Each row is a point on a landscape with many peaks, with its height.
A climber steps from a point to the highest of its 2 nearest points, and stops where none of them is higher. Distance is the straight distance between rows; heights are no part of it.
rolak: [107 189 124 111 112  72 151 164  77 173 105 181 138 125 110 117  72 135
 164 165 143 166 123 151  75 140  96 156 129 159 101 141]  (h 253)
Sis: [137 102 139 128 102 129 159 164  43 147  93 119 139 113 157 208 152 117
 176  87  90  81 153 146 128 164 122 126  91  90 163 128]  (h 509)
vaz: [130  94 144 137 134 143  98 118 155 104 164 100 147 121 136  70  86 162
 121 164 126 135 117 143 136 133 102  73 154 132 132 154]  (h 152)
Numu: [128 138  97 132 134 112 128 104 191 105 142 181 163 161  79 137  96 133
 116 134 164 109 101  84 143 147 190 129 142 192 110  98]  (h 77)
situf: [142  93 147 142 129 138 122 144 128  99 140 130 149 124 132 112  93 169
 137 155 118 114 119 138 128 147 118  77 129 125 139 117]  (h 116)
Tula: [138 140 120 118 131 136 152 123  95 141  85  76  93 127 151 143 198  99
 100  94 137 142 152 147 150  79 122 176 128  83 129 148]  (h 351)
dufe: [102 150 116 129 164 105  46  95 201 125 181 129 139 128 119  57 107 142
  93 165 129 167 145 100 104 130 121 120 165 207  93 171]  (h 412)
nazur: [119 155  91 107 136 133 154  99 155 109  89 142 107 164  96 188 175  84
 124  88 144 111 127  93 166  94 182 195 123 127 116  77]  (h 230)
Bep: [126 123 135 136 135 112 134 157 115 107 123 163 170 138 108 121  60 172
 170 158 136 116 111 130 105 163 123  87 121 139 110 110]  (h 468)
feg: [157 102 120 133 133 152 153 103 144 105  87  82 111 147 160 157 186  97
 118  87 107  91 154 113 179  71 173 153 113  68 138  96]  (h 291)
bav: [136  95 145 127 104 133 154 154  65 124 105 115 136 121 155 185 160 124
 163  94  97  85 147 143 136 152 123 120  89  91 161 116]  (h 428)
ravul: [116 163 131 120 115  88 154 171  80 152 111 173 145 127 115 118  62 146
 171 158 138 150 117 150  81 153 103 129 124 140 110 126]  (h 296)
verip: [140 115 130 127 137 163 100  99 197 126 155 100 126 132 132  73 126 133
  97 140 125 127 116 132 145 106 122 118 147 132 137 131]  (h 85)
nof: [132  98 152 137 111 155 103 135  91 158 171  69  97  83 169  94 128 129
  94 140 123 159 134 173 113 127  71  92 142 100 157 188]  (h 399)
Rida: [125 147 129 118 141 120  70 110 153 167 153 102 112 115 140  68 133 126
  93 165 133 166 142 148 110 105  84 144 161 157 123 176]  (h 670)
kud: [124 191  97 129 122  69 126 100 182 127 122 196 105 170  68 157 167  90
  92 128 161 148 127 110 123 126 168 199 140 201 112 111]  (h 92)
Sote: [146 108 115 132 150 166 149  82 195  87 109  98 120 143 151 142 166 105
 128  80 111  84 128  85 187  87 198 124 119  84 133  74]  (h 276)
donog: [114 173  99 140 142  52 118  93 201 104 133 201 145 167  66 135 120 106
  98 142 159 152 122  89 115 145 192 154 153 229  99 122]  (h 12)
sazel: [136 131 103 109 131 141 162 116 107 124  73 117 108 150 130 172 187 109
 130  93 133 113 148 116 152  89 147 182 112  91 127 100]  (h 261)
Tomiv: [109 196 101 119 117  57 139 156 106 171 121 197 129 133  97 136  98 127
 142 161 144 166 126 129  85 123 117 193 143 183  87 133]  (h 194)
Nomu: [130 157 126 113 138 135 144 118 107 149 101  86  93 129 133 131 193 101
 103 106 141 148 136 142 141  83 111 182 126 104 127 145]  (h 372)
Pemal: [134 122 113 120 133 105 144 157 123 107 100 205 182 149 110 149  67 161
 186 144 143 101 105 114 108 170 149 122 115 145 111  80]  (h 451)
lakuv: [144 113 121 133 145 166 141  90 171 101 103  81 109 137 153 135 178  95
 114  82 113 102 137 103 175  77 172 137 118  78 131  93]  (h 310)
dezo: [121 161  97 134 137  76 122  99 193 105 136 193 156 165  63 141 101 126
 114 141 162 133 108  78 131 149 191 140 149 225 102 114]  (h 21)
vabob: [121 128 147 138 103 132 135 159  25 177 143 104  90  76 164 134 142 121
 108 115 120 155 136 170  90 142  70 114 131  82 156 176]  (h 289)
Fuzem: [ 96 102 167 146 135 131  87 141 120 100 203 101 157  92 132  70  37 181
 154 178 108 142 104 144 106 173  77  28 132 141 125 176]  (h 212)
zusi: [122 156 121 119 140 152  93  89 199 148 152 119 102 134 123  94 166  95
  79 125 126 143 124 119 146  88 142 165 148 157 125 138]  (h 135)
sikin: [132 125 144 130  99 126 162 175   9 169 102 117 117 100 169 194 155 112
 154  80  95  96 161 146 113 158 101 128 100  82 160 151]  (h 386)
Mifu: [130  98 150 146 120 130 127 159  98 117 142 127 138 116 133 114  80 159
 146 158 119 127 124 148 114 150 104  70 130 125 136 137]  (h 147)
rav: [ 96 117 169 143 129 120 115 162 100 111 178 125 166  94 119  90  29 182
 175 169 111 144 110 142  90 185  85  36 119 135 119 161]  (h 244)
bur: [118 189 103 120 123  99 132  99 175 131 122 164  93 160  74 169 187  77
  94 109 154 141 124 112 143 103 167 208 131 174 111 110]  (h 154)
sagol: [122 184  92 136 125  54 124 102 188 120 120 213 127 167  68 154 142  99
  96 140 162 152 120 104 112 137 178 184 145 214 100 112]  (h 52)
lape: [138 115 105 115 137 116 150 152 129 113  95 215 177 160 107 177  88 150
 196 135 143  85 102 104 116 174 163 138 109 139 115  67]  (h 354)
zono: [138  77 157 140 100 158 133 161  80 135 146 107 137  96 156 157 132 152
 149 112  85  89 135 143 135 159 112  80  99  99 176 131]  (h 309)
kezu: [158 110 114 125 125 148 160 110 118 119  66  96 110 147 153 168 195  96
 117  85 124 104 158 120 170  71 170 170 113  69 137  97]  (h 280)
tugi: [131 119  98 124 141 123 132 110 184  93 130 193 175 160  83 147  86 151
 133 132 171  97  92  70 147 152 186 110 138 172 114  76]  (h 141)
gilus: [136  97 147 134 124 176 127 104 138 123 135  49  96 106 175 101 183  99
  97  96 111 136 140 146 154  93 116 120 126  74 136 164]  (h 375)
zufo: [136  96 148 126 123 171 113 111 140 130 153  60  99 103 160  88 161 112
 101 126 119 151 127 158 140 110  98 113 138  86 147 162]  (h 408)
nera: [141 120 128 129 137 172 131  93 164 112 115  69 100 124 153 115 182  94
 103  93 114 120 139 123 167  76 146 135 127  75 131 125]  (h 336)
ropa: [120 174 122 114 143 145 107  94 181 146 129 107  89 135 117 121 189  83
  86 111 127 140 134 118 151  81 142 185 141 149 121 135]  (h 170)
gaso: [134 108 132 131 143 152  97 106 181 114 163 105 143 129 127  67  98 151
 113 157 124 129 120 134 140 122 112  93 157 139 130 141]  (h 123)
nel: [131 106 155 149 108 130 128 169  74 141 139 125 123 105 138 123  95 150
 137 151 120 140 129 159 100 150  90  87 124 116 152 145]  (h 178)
Dep: [142 109 128 129 135 139 129 130 151 103 139 144 150 144 117 115 104 164
 131 143 138 108 107 122 138 136 129 100 129 134 130  98]  (h 72)
mepa: [134 136 129 121 140 160 101  96 180 141 145  97 113 128 128  79 153 111
  93 131 127 140 117 134 146  98 119 143 143 131 137 130]  (h 98)
zifo: [133 134 116 118 134 147 127 102 175 123 137 133 122 149 101 122 146 118
 112 117 135 122 113 106 158 116 153 149 130 142 128  91]  (h 387)
luze: [137 131 122 117 139 143 136 116 146 128 123 121 115 140 116 121 158 123
 122 123 138 130 115 125 151 112 127 153 122 120 131 101]  (h 500)
vidob: [132 116  95 125 139 117 138 124 167  89 118 208 188 163  92 160  75 163
 162 134 163  80  94  73 140 169 180 105 128 159 115  69]  (h 204)
meve: [144 109 132 124 117 141 156 128  79 135  85  80  99 124 165 158 195 102
 104  95 125 123 163 146 147  87 127 150 112  69 137 141]  (h 331)
Gim: [106 126 168 145 125 113 128 175  84 114 150 153 165 104 125 111  28 178
 193 156 110 140 121 137  81 193 100  53 110 132 122 150]  (h 277)
somon: [137  86 151 135 109 140 147 152  79 126 121 115 124 110 152 162 152 135
 151 112  99  98 137 139 132 153 117 103  95  96 163 119]  (h 366)
purir: [123 116 149 142  97 135 135 177  32 174 143 119 103  82 160 144 118 133
 128 121 109 144 137 160  87 152  80 104 122  92 165 157]  (h 242)
setop: [130 129 135 132 121 108 142 170  85 133 116 162 148 124 125 130  70 154
 172 157 132 134 121 154  93 157 112 108 121 129 122 119]  (h 360)
nepav: [129 118 153 134 100 131 149 177  19 170 126 116 104  87 170 170 147 120
 137  93 103 120 149 149  98 157  92 112 110  77 159 152]  (h 308)
tubab: [118 177 105 112 136 130 133 100 162 138 114 127 100 147  95 149 188  86
  98 100 143 141 126 111 153  89 152 204 134 148 120 115]  (h 213)
gef: [136 128 117 127 140 128 129 127 149 123 136 146 147 146 107 108 109 149
 125 151 142 122 111 121 137 128 128 131 137 147 115 103]  (h 33)
Viga: [126 148 105 108 138 138 146 106 154 119 114 148 115 160 100 157 164 107
 124 102 145 116 113  97 152 116 158 176 119 137 121  82]  (h 286)
Pozom: [ 97 195 114 115 126  62 139 157 104 174 129 186 140 124 104 109  82 136
 149 167 138 170 133 129  77 133  99 174 140 181  88 143]  (h 220)
Tedaz: [117 133 144 133 137 100 143 168 107 107 122 179 180 132 114 127  40 173
 195 154 129 125 111 125  86 180 121  82 108 140 105 114]  (h 384)
komo: [115 150 125 126 156 114  56 106 177 148 167 105 126 125 132  58 115 137
  96 172 130 164 144 122 111 114 102 131 164 181 102 175]  (h 534)
seto: [130 143 121 113 134 132 140 123 114 146 109 114 106 131 118 130 181 114
 116 114 142 142 125 137 138 106 113 176 122 116 130 119]  (h 414)
laz: [134 110  94 116 138 116 147 136 152  98  99 232 189 163  99 186  90 149
 192 133 152  70  88  81 132 179 180 129 115 150 115  57]  (h 278)
Gev: [112  97 157 140 140 137  92 124 145  96 182  98 155 110 129  67  61 179
 140 174 121 127 114 141 130 151  90  41 145 141 122 162]  (h 182)
Vik: [144  96 140 137 126 167 136 102 145 109 115  53 105 116 173 120 182  98
 103  91 104 112 149 128 169  83 143 125 118  60 134 137]  (h 353)
kepir: [136 128 141 120 131 143  85 111 153 150 156  86 114 110 146  64 135 125
  95 158 126 156 132 164 124 106  81 129 154 134 136 171]  (h 560)
Zop: [123 119 152 130 112 142 120 141  60 171 154  78  86  84 164 110 152 117
  99 124 124 157 133 175 112 130  71 111 137  89 155 182]  (h 347)
buni: [134 144  88 110 129 133 159 118 118 123  70 134 105 157 118 190 187  95
 131  89 145 116 146 109 155  82 160 197 114 108 119  90]  (h 243)
favep: [147  94 145 134 114 154 149 119 110 121 109  57 100 122 176 145 192 101
 100  88 110 112 163 138 161  88 141 129 116  60 141 141]  (h 338)
san: [125 113 154 148 104 133 131 178  49 163 137 124 112  86 147 131  86 139
 139 139 112 147 136 163  88 156  85  92 128 105 155 153]  (h 207)
vebib: [ 91 152 108 139 164  97  53  89 220 113 181 145 142 131 110  64 104 137
  90 152 132 167 128  81 109 140 150 114 159 223  94 171]  (h 313)
nali: [154  91 125 120 114 138 166 126  94 118  74  94 121 139 160 186 190 107
 133  91 110  84 170 133 164  94 156 149 101  71 146 108]  (h 265)
lep: [135  85 150 131 110 176  92 110 138 137 174  60 105  93 172  79 132 126
  91 142 113 158 127 166 129 120  83  96 145 103 151 183]  (h 456)
damum: [103 129 166 138 122 109 136 180  88 108 139 170 182 117 122 137  23 186
 208 152 109 131 117 135  75 206 110  58  98 131 119 131]  (h 311)

For each start below, name the point where the climber stops.
Dep -> lep
Tula -> luze
donog -> tubab
nazur -> luze
vabob -> lep
Pozom -> Bep
gaso -> Bep
dezo -> Bep
Tomiv -> Bep
mepa -> tubab

Call two points neighbours if one is among the 2 nearest of the other. Go from one point of each pair to the other, from neighbour to neighbour, staying as high as possible. Name the lowest point that can't be avoided.
lep, luze -> meve
tubab, Bep -> verip
luze, Sis -> purir
